Points on a hilly landscape, in no order, each with its height.
A climber steps from a point to whichever of its 6 nearest points has the largest rise for the distance, and stops where none of them is higher. Distance is the straight distance between rows; heights are no part of it.
vagem: [113 145  49 112 114 143  85 125 102 128 168 126 122 118  72 137 113 116
 134 150 149 123  80 128 155 170  83 118 143 169 140 125 120 128 137 148
 101 135 142]  height 261
bura: [144 176 167 128 105 194  83  77 177 154 149 154 218  96 102 102 124 174
  62 172 105 143 126  95  26 123 162 154 152 119 118 102 119 171  77  70
 156 112 135]  height 287
fasa: [ 91 151 141 141 135 143 126  96 125 117 100 137 149  73 162 145 119 155
 122 121  87 164 102 109  98 118  63  79 162  93 126 121 153 136 134  96
  97  85  98]  height 545
Zem: [135 133 141 138 138 127 117 136 168 117 163 137 136 176 128  89  94 112
 119 142  99 109 138 113 100 133 168 162 113 144  93 143 100 132 110 132
 205 174 140]  height 542
rifa: [ 88 172  53 133 120 152  90  98  89 136 138 151 113  88 124 143 129 130
 113 133 111 160  66 128 112 165  34  71 164 117 138 110 146 115 144 133
  74 111 127]  height 763
ruf: [ 82 148 126 130 126 164 139 102 119 145 124 156 132  82 147 124 122 140
 112 126  83 183  89 110  91 139  42  61 154 109 111  89 145 133 122  83
  73  56 104]  height 389
mufop: [166  84  65  78  68 164 129 130 105 175 151 132 102 105  75 119 170 118
 132 158 155 106 105 138 157 173 121 161 119 179 142  85 131 100 104 113
 102 111 154]  height 76
guneb: [113 154 187 146 147 142 144 102 134 129  99 134 166  86 148 141 116 159
 107 110 100 158 130 106  80  88 108  99 154  86 146 138 145 128 132 102
 124  99 137]  height 602
Tikoz: [ 90 154  14 137 131 123  75 125  82 112 145 141 121 118  97 177 118 129
 145 119 144 117  76 159 158 157  35  90 128 137 164 161 137 121 168 165
  54 151 122]  height 303
rorud: [121 144  88 128 114 148  91 111 115 129 151 125 137  92  87 122 105 142
 119 152 123 147  85 119 120 151  71 102 146 132 110 122 136 135 145 120
 104 118 130]  height 348
Riz: [125  97 180 130 132 112 167 131 134 128 122 104 122 125 119 118 127 132
 159 128 140 124 167 126 127 107 163 146 130 118 119 144 135 110 132 125
 133 135 134]  height 443
Zoneg: [123 108  99 119 154 109 139 137  88 141 109 108  89 116 122 163 148 126
 161  90 154 121  92 149 188 117  90  82 130 125 149 136 117 112 158 145
  71 120  92]  height 363
pomiz: [149  90  42  82 111 110 121 165  98 154 166 129  96 167  76 120 154  92
 154 154 160  81 121 171 197 181 132 184  87 195 144 103 110 137 120 155
 133 161 115]  height 376
nalos: [162  78 139  99 112 105 162 158 136 141 132 122 105 160 103 104 157 104
 160 128 171 112 167 134 156 137 204 154 102 137 127 124 121 108 109 141
 143 148 131]  height 398
pasab: [103 159 128 151 185 101 102 124 121  89 119 109 135 144 162 163 107 124
 156  85 130 125  88 130 149  97  87  86 123 121 126 180 107 123 172 178
  95 148  96]  height 587
Bap: [131 110  45  81 109 120 118 143  83 137 155 129 100 136  70 142 146 116
 163 137 157  89 108 159 208 172 101 151 122 184 157 110 122 135 137 146
  97 149 136]  height 255
Pezi: [139 116 186 128  80 146 164  96 125 156 123 156 124  84 125 110 157 142
 108 148 121 165 148 115  85 125 136 112 143  93 125  95 150 124 100  82
 109  50 139]  height 495
Liv: [135  80 181 147 142  78 182 150 154 119  95 106  98 165 165 132 150 114
 167  94 150 130 178 147 113 115 196 159 115 120 134 141 119  99 134 163
 153 166 152]  height 793
pesu: [127 140 207 140 127 109 141 118 146 113 102 126 159 105 148 135 119 180
 134 114 106 147 169 126  82  87 156 136 144  88 143 142 139 136 126 122
 141 118 165]  height 477
gimi: [130 126 115 131 167 103 123 162 130 100 120 105 120 177 157 126 108 100
 147 105 136 110 131 128 159 121 139 130 111 143 105 155  93 130 153 167
 159 160 120]  height 520
Papan: [114 156  87 150 177 100 108 144 109 105 146 123 109 173 141 148  90 102
 144 108 136 104  87 127 174 114 106  89  87 142 115 166 106 140 176 176
 117 153 101]  height 527
neref: [146 103 147 120 131 113 175 126 105 154 100 110  99 109 118 152 152 135
 171 116 147 147 130 137 171 119 125 112 141  99 135 130 153 108 144 127
  71 106 116]  height 470
Gani: [120 189 175 152 131 161  71  72 171 127 126 138 224 147 175 111 128 213
  53 147 105 134 181 118  32  82 185 158 145  89 146 125 168 144 120  77
 177 149 153]  height 340
sis: [148  85  88  93 162  80 144 156 111 130 118 106  81 171 132 135 164 102
 172 105 171  94 142 162 213 156 162 161  77 172 138 109 118 125 146 156
 114 179  98]  height 459
rov: [114 120  67 122 100 152 130 121  80 172 136 141  84  73 113 130 145 109
 124 140 115 151  92 137 142 161  66  92 138 145 136  91 146 112 120 107
  65  80 140]  height 96
Mesi: [116 134 165 140 135 134 130 118 118 116 116 116 157 110 122 141 116 141
 136 121 118 146 124 110 110 105 126 102 151 104 123 141 133 139 124 118
 117 120 134]  height 662
beker: [143 147 106 111  45 206  90 106 160 162 156 173 156  74  74  90 127 133
  64 187  99 157  82 106  64 174 110 124 156 141  88  67 114 146  67  76
 126  73 147]  height 392
mapa: [116 150  44 116  97 166  75 133 117 127 183 122 139 132  65 118 111 115
 131 175 146 103  82 131 149 189 104 140 137 164 110 113 100 134 123 156
 134 141 143]  height 269
Vepe: [152  91  92 102 174  86 148 151 113 129 127 106  82 168 145 151 140 110
 156  94 164  91 125 160 218 143 138 154  71 171 155 135 123 120 166 168
 104 175  87]  height 414
tupa: [141  81  39  72 139 111 127 147  61 140 121 124  91 128  86 164 161 124
 161  91 167  98 101 168 200 157  81 163 103 182 217 108 139 125 136 132
  73 173 122]  height 198
Zudu: [127 123  81 116 116 118 124 123  95 139 132 121  97 115  93 140 128 121
 139 132 151 129  99 144 165 141  94 101 151 135 139 128 132 131 149 142
  81 129 115]  height 421
pom: [142 117  90 138 190  88 138 177 128 107 129 116  86 200 166 124 109  75
 139 109 134  98 136 126 169 139 143 136  85 153 115 156 113 145 143 193
 161 184  99]  height 381
dulik: [134 123 107 130 156 108 143 165 147 118 143 141 106 185 145 106 111  85
 130 136 128 103 145 116 159 139 170 154  90 151 101 136 108 141 123 177
 201 184 123]  height 367
Bila: [123 140  72 112  95 159  95 121 105 134 154 125 142  98  86 109 120 132
 119 170 126 137  91 124 124 170 101 120 156 134 101 100 127 130 121 125
 124 113 137]  height 711
kanu: [112 129  55 118 154 100 119 153  91 112 134 112  91 153 111 163 134 107
 157 114 164  93  95 171 209 160 100 114 108 154 159 142 124 128 170 163
  83 159  93]  height 384
bozeg: [121 126 107 124 122 132 129 128 113 130 143 108 125 127 101 113 123 118
 151 136 153 119 122 126 157 140 129 124 134 141 109 136 108 134 128 136
 133 129 129]  height 510
Kop: [163 105 168 118  76 149 151 132 134 145 147 126 132  77  98 121 156 127
 122 154 127 140 144 124 109 132 149 137 148 111 112 103 137 127  95  92
 135  89 144]  height 393
sopot: [139  97  48 113 157  95 121 171 115 131 149 130  91 195 122 106 128  83
 144 139 143  91 114 147 198 171 154 161  81 180 119 121 104 147 139 162
 161 174 100]  height 548
Pumen: [154 107 119 144 192  73 145 185 120 102 105 122  66 193 196 127 123  75
 146  91 142 106 158 136 158 124 159 134  74 147 125 162 122 138 157 191
 161 190 105]  height 276
rubuk: [130 101  86 125  66 160 137 106  98 171 148 169  63  81 126 103 173 126
 114 130 118 152 116 146 132 180  68 102 136 127 136  67 149  97 104  80
  65  62 135]  height 127
monub: [107 165 205 140 137 136 127  86 145 130  89 147 193  90 189 137 136 199
  84 112  72 145 180 124  57  68 132 133 150  58 158 127 179 136 139  95
 134 112 139]  height 435
Dedaf: [154 120 218 136  62 106 149 126 172 105 123 133 140 142 128 111 143 141
 122 132 125 124 202 133  80 104 218 178 151  92 136 125 145 112 100 120
 173 128 189]  height 480
Fipog: [142 113 173 127 112 101 137 152 166 120 133 139 124 167 128  87 127 120
 118 134 130 110 173 123  98 132 198 169 122 129 114 121 111 119 112 123
 189 162 150]  height 550
mev: [ 60 179 130 136 142 170 110  72 141 126 113 186 176  84 173 131 115 173
 103 118  62 190  86 114  76 122  48  59 150 106 107  91 147 143 124  69
  67  50  86]  height 446
mazot: [102 173 171 145 156 160 123  79 141 132 101 137 181  89 166 127 118 187
  95 118  86 186 123 101  60  87  87  82 138  64 139 113 156 149 122  79
 120  84 116]  height 561
sof: [108 161 163 145 168 130 111 102 150 102 120 118 190 129 139 127  89 157
 135 123 116 138 127 104 102  91 126 121 144 107 114 153 108 135 133 135
 154 139 121]  height 759
Mav: [152 131 218 129  78 150 158  98 149 148 106 158 147  94 137 128 163 145
  92 134 104 143 181 122  61 115 158 147 161  70 139 103 157 119  81  81
 129  77 150]  height 514
dob: [111 163 168 142 136 170 120  83 155 141 101 158 188  80 161 124 135 179
  80 137  75 174 132  94  57  87 103  91 160  83 131 108 158 152 107  71
 123  93 105]  height 518
favi: [156 125 167 113  57 186 145 109 151 164 136 161 132  71 104  94 150 117
  80 179 112 148 129 122  83 140 143 128 158 114 106  68 130 143  74  79
 124  55 134]  height 347
Pitem: [133 115  66 116 156 108 130 160 122 121 138 121 103 181 133 115 119  81
 146 127 155  86 132 135 200 154 146 146  77 164 127 135 106 150 148 168
 150 168  96]  height 499
Bel: [ 98 162  67 130 104 176  84 100 117 131 141 144 147  79 102 117 110 134
 117 153  91 178  55 118  94 158  75  88 162 140 116 100 128 139 130 120
 100  91 118]  height 262
fibe: [118 129  76 138 168 103 104 138  94 114 113 117 103 151 130 173 117 116
 162  91 150 105  89 153 195 127  86 100 119 140 152 153 118 121 173 162
  78 136  96]  height 444
sasaz: [124 151 115 126 105 193  85 102 168 139 133 145 186  89  90  96 113 147
  93 181 102 174  94  86  58 137 119 121 158 121  96 108 122 166  94  68
 145  95 120]  height 676
zev: [130 128 133 116  99 157 121 125 132 139 154 120 148 115  67 104 120 131
 120 170 132 137 102 108 110 128 147 129 142 145  91 123 107 132 106 108
 139 115 148]  height 413
miv: [112 147 158 174 196 100 131 149 134  76 104 108 125 181 202 159  85 105
 148  81 108 112 138 125 130  84 117 109  92 121 120 190 106 115 182 178
 155 163 116]  height 513
tilo: [126 137 144 131 127 123 124 118 132 116 136 116 137 120 100 125 113 141
 128 142 130 131 133 120 129 121 145 123 154 125 104 136 105 135 121 123
 138 116 137]  height 586
kom: [165  82 146 128 186  62 180 160 129 118  80  93  76 171 179 149 149 100
 172  58 164 117 179 155 172 122 166 135  78 138 156 150 145 107 160 174
 113 178 108]  height 368
Leli: [107 154 143 152 165 115 116 130 135 103 139 113 150 153 145 133  82 131
 149 124 117 122 113 107 135 109 109 115 124 125 117 174 104 126 155 166
 143 144 113]  height 667
saz: [ 86 176 100 139 115 184  96  78 145 141 139 169 175  86 138 115 121 151
  93 140  82 195  80 103  69 148  50  79 165 127 100  88 139 148 107  70
  86  50  97]  height 246
Kel: [123 142  76 116  99 161  92 129 135 120 174 130 157 126  55 105 101 116
 123 171 136 129  91 116 114 143 130 144 142 155  86 120  98 143 103 132
 153 128 150]  height 233
Gobe: [137 111  37  97 113 134 128 118  64 162 131 134  95  93  99 167 158 126
 151 112 137 113  94 151 182 159  78 121 137 153 174 111 151 108 144 122
  47 121 121]  height 359
lar: [135 137 112 113  71 182 105 101 138 153 151 132 152  84  73 110 123 126
  97 170 109 155  90 122 108 161 103 122 167 137 101  92 119 136  98  88
 131  79 143]  height 617
Vob: [134 110  31 108  91 138  86 150 101 134 176 132 114 126  72 128 135 118
 133 159 160  91  86 150 156 187 106 150 128 180 130 114 116 118 109 140
 108 146 149]  height 155
ridov: [151 107 181 119  96 116 154 148 142 131 122 122 113 134 112 115 146 116
 148 129 157 125 174 127 118 124 189 156 131 119 122 133 121 119 107 122
 143 129 156]  height 467
Sig: [114 136 113 140 158 114 117 138 124 109 143 108 131 155 131 118 101 114
 149 119 134 123 110 119 151 132 117 113 108 133 104 151 102 145 140 159
 128 156 124]  height 607
Gef: [110 129  63 123 130 126 112 117  75 141 109 124  99  96 109 158 128 132
 139 106 155 114  91 148 182 142  58 106 144 139 152 130 151 109 154 133
  57 124 112]  height 426
fovis: [135 131 197 132  99 132 164  99 137 127 114 136 141  93 129 120 142 157
 108 128 114 156 160 123  77 104 135 124 145  82 129 115 142 124 110  90
 133  97 157]  height 554
fofo: [144  99  99 115  68 177 127 124 114 162 146 146 110  81  70 102 139 118
 109 184 140 131 102 126 140 166 127 137 157 149 127  95 122 125  81 106
 108  76 142]  height 234
vebus: [128 133  74 138 168 100 124 165 104  99 147 130 105 186 143 142 116  90
 155 123 144  78  98 136 197 125 125 116  83 154 119 155 108 133 179 180
 137 182  92]  height 458
Mak: [159 133 203 134  79 154 150 116 154 140 143 137 154 102 103 118 148 132
  94 161 123 136 171 127  73 113 191 149 157  86 124 108 137 127  73  75
 141  80 169]  height 486
Mavo: [124 139 199 142 136 115 129 124 162 115 130 123 160 151 143 117 109 145
 128 116 122 120 150 114  84  98 166 154 130 111 129 148 131 140 126 119
 189 148 150]  height 528
Pego: [110 128 214 140 120 131 176 106 124 140  86 145 130  72 176 135 160 149
 118  98  88 174 165 128  93  88 111  83 151  64 149 107 169 111 112  94
  94  72 132]  height 428
rer: [122 138 155 127  83 184 128  85 147 144 135 162 149  80 120 102 143 133
  88 160  94 154 109 104  71 138  91  92 152 128  99  75 141 145  95  71
 128  56 113]  height 288
Duzo: [155 102  94 113 153  80 156 180 135 116 115 114  75 187 158 108 139  67
 133 114 137  97 174 137 169 158 195 163  88 154 112 127 133 131 120 177
 173 188 113]  height 327
notil: [147 102 162 121 106 137 161 123 118 145 113 115 110 111 113 126 151 135
 133 138 148 154 141 123 126 135 153 126 146 103 123 131 140 114 105 104
 100 104 144]  height 387
Potas: [126 131 148 170 203  85 140 168 127  97  97  95  97 178 223 171 124  92
 161  55 144  95 120 126 158  89 121 114  84 129 132 185 112 101 191 192
 134 161  98]  height 441
gapiz: [147 113 150 114 100 151 121 124 159 149 158 112 153 118  77  93 122 132
 118 171 146 118 123 106 102 120 170 146 125 136  84 128 117 144  93 122
 164 113 141]  height 410
bevu: [111 128 180 142 174 101 139 118 117  98  87 102 128 127 170 152 112 134
 161  75 139 132 160 117 134  89 127  97 122  96 134 164 130  92 161 157
 114 137 125]  height 755
nes: [139 148 183 136 109 157 118 108 173 126 146 128 186 116 111 103 130 159
  78 164 118 130 159 116  59 104 176 166 145 103 118 118 142 148  91  97
 174 125 153]  height 481
tufe: [148 102 101 116 123 110 129 154 126 142 145 124 101 152  91 103 130 110
 158 139 151  99 133 135 179 159 156 146 111 157 100 137 108 128 114 142
 141 154 120]  height 442
Dun: [104 138 143 142  83 180 138  82 132 148 129 176 142  91 150 113 139 138
 102 136  88 178 103 106  76 153  63  81 146 121 101  70 146 132  99  65
 100  36 119]  height 223
pusu: [114 144  39 114 105 125 106 122  75 149 128 130  94  85 101 156 139 119
 132 117 141 127  91 154 156 161  49  96 144 148 160 122 146 113 139 118
  49 125 122]  height 723
bara: [165  98 146 114  91 134 158 135 130 151 125 116 111 107  78 114 147 124
 147 142 164 131 152 136 143 127 177 141 131 130 123 124 116 115  80 118
 134 108 156]  height 401
Somam: [102 157 163 152 172 120 104 146 155 107 131 122 154 175 163 134  97 123
 129 113 112 121 135 111  96  96 125 135 110 130 108 169 110 134 155 140
 187 172 128]  height 560
volor: [168  68  98  98 145  86 164 175 119 123 118 109  73 191 131 116 154  97
 154 122 160 104 156 146 193 150 184 172  69 162 141 114 119 121 126 159
 144 180  94]  height 416
pupuf: [115 131 198 130 106 149 177 101 129 147  98 164 122  83 160 118 171 145
  99 113  94 182 149 117  95 125 103  80 144  73 128  77 156 125  99  68
  86  46 138]  height 457
midaz: [154 123  84 153 181 100 139 194 155  98 142 133 102 198 190 106  88  58
  97 140  84 108 149 104 116 135 165 151 101 159  96 151 118 145 134 185
 233 196 131]  height 49
Gud: [117 137 219 147 101 130 124 117 156 119 126 135 164 134 143 123 134 163
 110 116 116 135 182 139  71  92 178 177 146  94 130 139 140 115 122 120
 179 133 174]  height 475
bek: [124 134 175 135 115 136 122 130 148 118 147 131 178 133 112 102 104 148
 112 147 127 121 155 114  90 111 175 157 130 129 114 133 116 135 112 120
 192 131 158]  height 546
neki: [143  94  80 101 155 103 140 122  74 142 106 108  76 109 113 170 165 138
 169  94 162 117 112 165 212 140  98 117 119 156 205 127 161 116 162 146
  33 129  85]  height 201
ketuf: [117 120 134 132 140 109 139 127 126 112 122 103 120 132 120 130 106 127
 164 121 146 124 117 127 160 110 119 115 135 129 119 154 112 122 152 164
 120 144 112]  height 596
malem: [102 158 204 155 161 122 130 103 142 113  90 120 183 106 191 162 116 190
 112 104  84 154 152 109  82  55 100 112 159  76 153 166 149 126 158 119
 131 119 126]  height 454
sase: [128 125 128 158 194  84 130 176 139  86 108 115  92 195 212 144 107  74
 123  81 117 104 137 120 143 104 134 128  85 143 118 165 123 130 177 192
 161 178 111]  height 370
geki: [148  76 152 143 110  84 150 175 167 132 121 124  89 189 161 105 142  92
 125 117 118  96 202 123 107 142 220 176  98 149 116 123 121 118 109 157
 203 196 156]  height 403
rupif: [150 109 129 130 187  78 157 148 124 111  84 101  64 171 169 160 133  98
 171  56 171 101 138 155 192 109 144 125  89 131 146 159 112 111 173 170
  99 166  87]  height 427
Boto: [111 135  43 124 127 121  87 133  92 116 151 114 112 124 100 159 123 129
 147 110 146 114  71 148 173 150  69  98 141 158 146 146 125 128 151 154
  77 143 115]  height 365
muke: [129 109 148 131 171  79 157 162 126 111 109 104 101 168 159 132 111  91
 162  97 135 110 142 136 157 117 157 121  91 156 114 148 113 127 159 170
 154 162 129]  height 425
furon: [130 141   8 104 113 130  80 151  99 118 178 144 131 173  79 118 111  97
 138 164 142  83 100 149 180 196 117 155  88 178 124 124  99 144 136 177
 149 176 113]  height 286
Deta: [113 159 191 141 124 146 109  96 150 129 115 127 201 111 138 127 118 198
  85 147 100 136 171 108  50  88 151 143 148  84 135 121 157 142 119  89
 174 124 157]  height 417
tavod: [115 138  49 122 141 119  96 158 105 113 167 134 121 169 103 141 114  95
 149 149 142 100  88 151 177 165 108 141 114 167 117 146 106 131 148 161
 123 161 118]  height 380
sas: [ 99 149 166 149 182 121 123 130 152  88 117 106 141 144 161 145  88 137
 141  98 127 111 123 117 129  82 106 108 107 117 120 180 102 120 180 153
 152 145 117]  height 627
ragab: [112 147 128 135  99 148 133 104 122 141 128 126 149  81 111 134 124 151
 115 154 106 175 113 105 101 120  94  92 171 103 118 124 123 137 118  99
 113  82 117]  height 497
gubod: [179 103 152 108  47 193 121 117 155 166 147 157 122  81  68  95 162 125
  81 187 120 135 102 132  90 140 144 137 145 125  99  79 129 138  54  80
 131  50 134]  height 250
totel: [160 117  99 159 179  86 130 193 150  97 112 123  68 195 221 149  93  49
 101 103  96  99 146 122 133 126 153 151  94 147 102 161 127 151 145 192
 196 186 120]  height 65
tuvo: [122 171 172 150 124 146  86 105 190 143 137 139 213 160 149 112 122 190
  63 151 113 120 174 124  52  85 185 174 148 113 140 120 129 141 103  80
 203 156 154]  height 357
Rad: [125 155 152 127 106 172 130  86 150 139 132 155 156  82 113 115 129 144
  94 167 112 176 113  94  75 127 116 115 158 108 100 103 145 148  90  66
 124  83 121]  height 382
Kef: [142 127 197 133 131 107 165 117 125 122 101 111 113  95 140 153 136 154
 134 104 131 150 161 131 108  83 142 112 158  75 152 143 155 112 129 114
 110 113 144]  height 464
butog: [150  95 140 105 174  84 159 133 103 128  86  88  88 141 138 151 159 126
 174  71 163 129 142 142 202 113 132 114 106 122 168 140 140 101 155 146
  65 143  81]  height 412
nerod: [ 98 147  94 144 143 132  90 105 102 115 148 138 145 117 112 141  99 130
 136 135 135 134  70 132 140 136  86  99 144 133 123 161 124 129 167 151
  97 127 114]  height 224
Rofo: [127 116 103 121 126 130 135 120  80 141 112 107  89  86 112 150 136 132
 133 131 140 140 100 141 167 136  84  85 158 117 152 130 145  98 152 117
  74 100 112]  height 433
Gok: [126 144 119 145 173 113 125 162 153  92 151 130 117 179 160 106  90  94
 131 117 121 110 130 114 136 123 141 129  91 148 110 154 102 135 138 171
 184 165 115]  height 455
sul: [133 107 122 122 129 126 144 121 108 131 128 102 109 120 112 122 141 123
 165 129 158 125 129 131 162 131 131 119 127 135 128 148 119 119 131 135
 119 131 131]  height 533
Tidi: [130 125  57 121 152 118 102 173 117 115 158 149 111 181 114  98 105  83
 137 160 130 106 115 121 165 175 151 140  94 173 101 142  91 142 138 175
 170 174 121]  height 436
taran: [125 118 186 149 123  99 125 143 171 114 135 124 154 175 157  98 106 134
 117 147 112 118 177 124  90 117 194 181 125 125 117 133 122 131 119 121
 216 165 167]  height 639
doke: [120 150 127 137 155 127 107 134 155  98 152 131 171 149 114  97  87 117
 137 161 113 117 115 112 113 117 140 135 114 133  94 154  90 156 134 141
 171 163 122]  height 474
bukid: [135 113 169 134 145 108 129 150 148 122 129 122 123 141 137 121 122 124
 142 118 135 119 154 118 122 108 163 141 113 131 111 149 119 125 121 152
 162 153 140]  height 447
gofuf: [129  95  36  87 135  99 135 142  64 139 114 118  83 114  99 198 165 121
 164  82 165  82  91 172 213 149  71 152  95 184 217 119 138 120 151 126
  54 156 106]  height 253
gigis: [111 135 144 141 159 119 137 105 103 120 112 105 124 111 141 144 100 128
 153 102 134 134 103 116 138  87  98  89 146 100 131 163 125 112 164 143
 103 114 113]  height 591
mized: [138 107 156 130 145  94 160 124 122 132  95  96 100 128 147 148 139 128
 176  83 160 133 148 144 164 119 127 119 112 110 149 155 124 102 159 153
  97 135 120]  height 551
fani: [158 111 153 115  44 187 135 105 144 185 160 173 113  84  96 105 169 115
  83 189 110 144  97 129 100 159 109 119 147 128  99  54 130 117  69  64
 104  43 142]  height 204
Limuk: [154  80  21  69  84 132 119 139  90 154 159 125  98 138  66 127 169 119
 147 150 171  81 121 159 205 176 130 198 105 206 173 101 117 119 115 124
  94 147 137]  height 236
ziro: [110 161 239 145 109 119 149 105 146 132  70 159 150  99 209 151 155 187
  87  94  81 160 181 157  73  72 136 132 145  45 171 100 190 113 127  86
 111  66 141]  height 350
lofoz: [124 132 148 141 168 104 134 168 160  95 126 117 121 189 181 103  94  97
 113 117 100 121 160 116 110 118 178 169 112 147 112 152 118 131 132 169
 214 186 144]  height 310
gevof: [118 161 143 130 114 165 108 107 161 115 151 126 190 126 107 102  96 150
 100 149 111 134 116 103  81 113 137 133 147 123 102 134 113 153 105  97
 164 127 132]  height 429
gon: [155  82 124 130 166  67 175 177 133 123  97 108  71 189 170 124 145  81
 154  82 148 118 173 148 169 137 176 155  81 145 128 132 115 119 151 159
 143 185 109]  height 334
Sodu: [143 143 143 125  89 179 120 107 154 143 144 141 170  94  85 102 124 145
  81 174 111 142 120  94  68 127 144 132 163 122 106  98 126 145  80  74
 137  87 128]  height 588
Veb: [139  82 171 124 138  82 181 136 129 121  99 110 105 147 143 144 162 135
 163  88 176 128 170 136 158 127 178 144 111 122 147 152 135  99 150 141
 126 156 131]  height 507
Nago: [136 127  57 108  81 160 125 119  89 160 142 134 104  88  82 125 146 110
 122 160 149 144 100 133 143 180  77 134 158 146 130  92 131 113 100 113
  93 101 137]  height 172
doso: [119 116 169 121  88 158 177 105 104 161 120 155  98  86 143 105 157 123
 129 123 110 175 116 129 116 141  92  81 159 118 121  91 148 118 107  79
  77  53 134]  height 373
sepim: [114 122 155 146 130 120 144 113  96 124  94 129 124  83 136 147 125 146
 150 118 114 160 114 114 131 116  86  82 153  98 135 133 146 118 143 122
  83  88 125]  height 585
ludo: [169 126 173 119  71 141 162 142 153 141 146 128 133 111  88 113 145 129
 123 159 156 125 161 123 110 132 191 150 123 119 116 118 117 118  93 103
 176 112 163]  height 386
feba: [132 149 219 151  86 135 131 102 165 127 118 142 192 120 146 134 149 182
  81 128 109 133 192 131  56  80 187 157 154  67 151 123 174 137 112  91
 155 110 165]  height 453
nev: [103 169 188 160 154 131 115  95 147 110 101 119 195 118 166 137 111 184
 114 105 104 139 147 123  83  67 129 130 138  84 137 165 135 130 160 118
 149 124 147]  height 581
vubep: [ 90 182 185 151 167 158 105  79 150 131 102 125 222 117 212 145 126 207
  78 118  79 155 169 101  46  54 134 120 150  72 172 138 173 137 138  99
 141 112 129]  height 445
Biko: [132 137 214 143  91 128 135 115 185 123 138 134 170 138 117 109 125 151
 105 143 119 119 171 122  78 100 200 168 139 113 129 130 122 123  85 105
 187 132 176]  height 540
Diber: [149  77 121 108  90 137 155 127 106 160 130 123 103  97  91 126 149 118
 142 159 150 143 116 132 141 139 127 130 151 126 137  98 145 123 103 105
  89  88 148]  height 285
lin: [144 100  52  76  74 166 102 143 100 162 174 134 107 119  54 111 139 118
 128 186 164  93 118 154 171 178 134 174 119 184 125 109 112 122  94 135
 132 130 156]  height 189
pek: [116 116 165 147 181  90 137 159 149 105  93 101 110 175 196 146 118 112
 148  70 130 111 161 133 153  93 148 124  99 115 128 165 129 111 180 174
 148 165 134]  height 512
roliv: [128 112 152 127 136 105 138 165 150 117 132 127 120 163 133  99 115 110
 134 126 142 109 162 126 128 127 170 151  97 146  99 145 104 124 115 153
 180 168 138]  height 460
subo: [118 138 135 162 204  88 120 146 127  90 109 101  98 166 163 161 113 106
 172  88 145 101 103 128 200 104  93  99  97 138 137 165 110 117 181 192
  96 151  96]  height 517
gufit: [113 160 154 120 121 175 106  76 162 134 122 153 178  81 131 120 122 156
  77 155  76 178 121  89  57 127 118 104 157  94 114 100 148 166  97  60
 127  79 122]  height 344
gadu: [120 114 193 149 150 101 162 150 145  96 107 114 126 151 162 133 117 139
 150  96 124 128 170 138 109  98 161 145 126 113 137 155 131 116 124 145
 152 146 145]  height 399
fiz: [121 176 164 142 133 153 101  93 158 125 136 136 195 103 124 122 108 184
  95 149  98 151 135  99  67 100 140 125 155 103 123 130 134 154 106  89
 158 126 134]  height 411
bini: [110 142  30 116 151  99  92 134  79 120 128 119  94 132 113 195 137 112
 161 100 164  93  73 171 195 156  43 115 112 147 187 150 125 137 176 162
  65 145 105]  height 369
pok: [126 132   6  99 112 124  81 151  88 134 161 140 120 153  79 152 142 108
 138 141 155  69 102 156 187 195  92 181  95 185 151 121 110 140 122 145
 109 166 128]  height 281

For each start below, name the point where the climber stops.
gofuf => sof
saz => sof
bini => sof
vebus => sof

Call two points neighbours if one is among the 6 nearest of the other. Go from one point of each pair to the other, from neighbour to neighbour, staying as high as possible. Name the lowest point that can't be avoided.
pusu / taran => Rofo
taran / bevu => Mavo
Liv / bevu => Veb
sasaz / Bila => lar
sof / bevu => sas
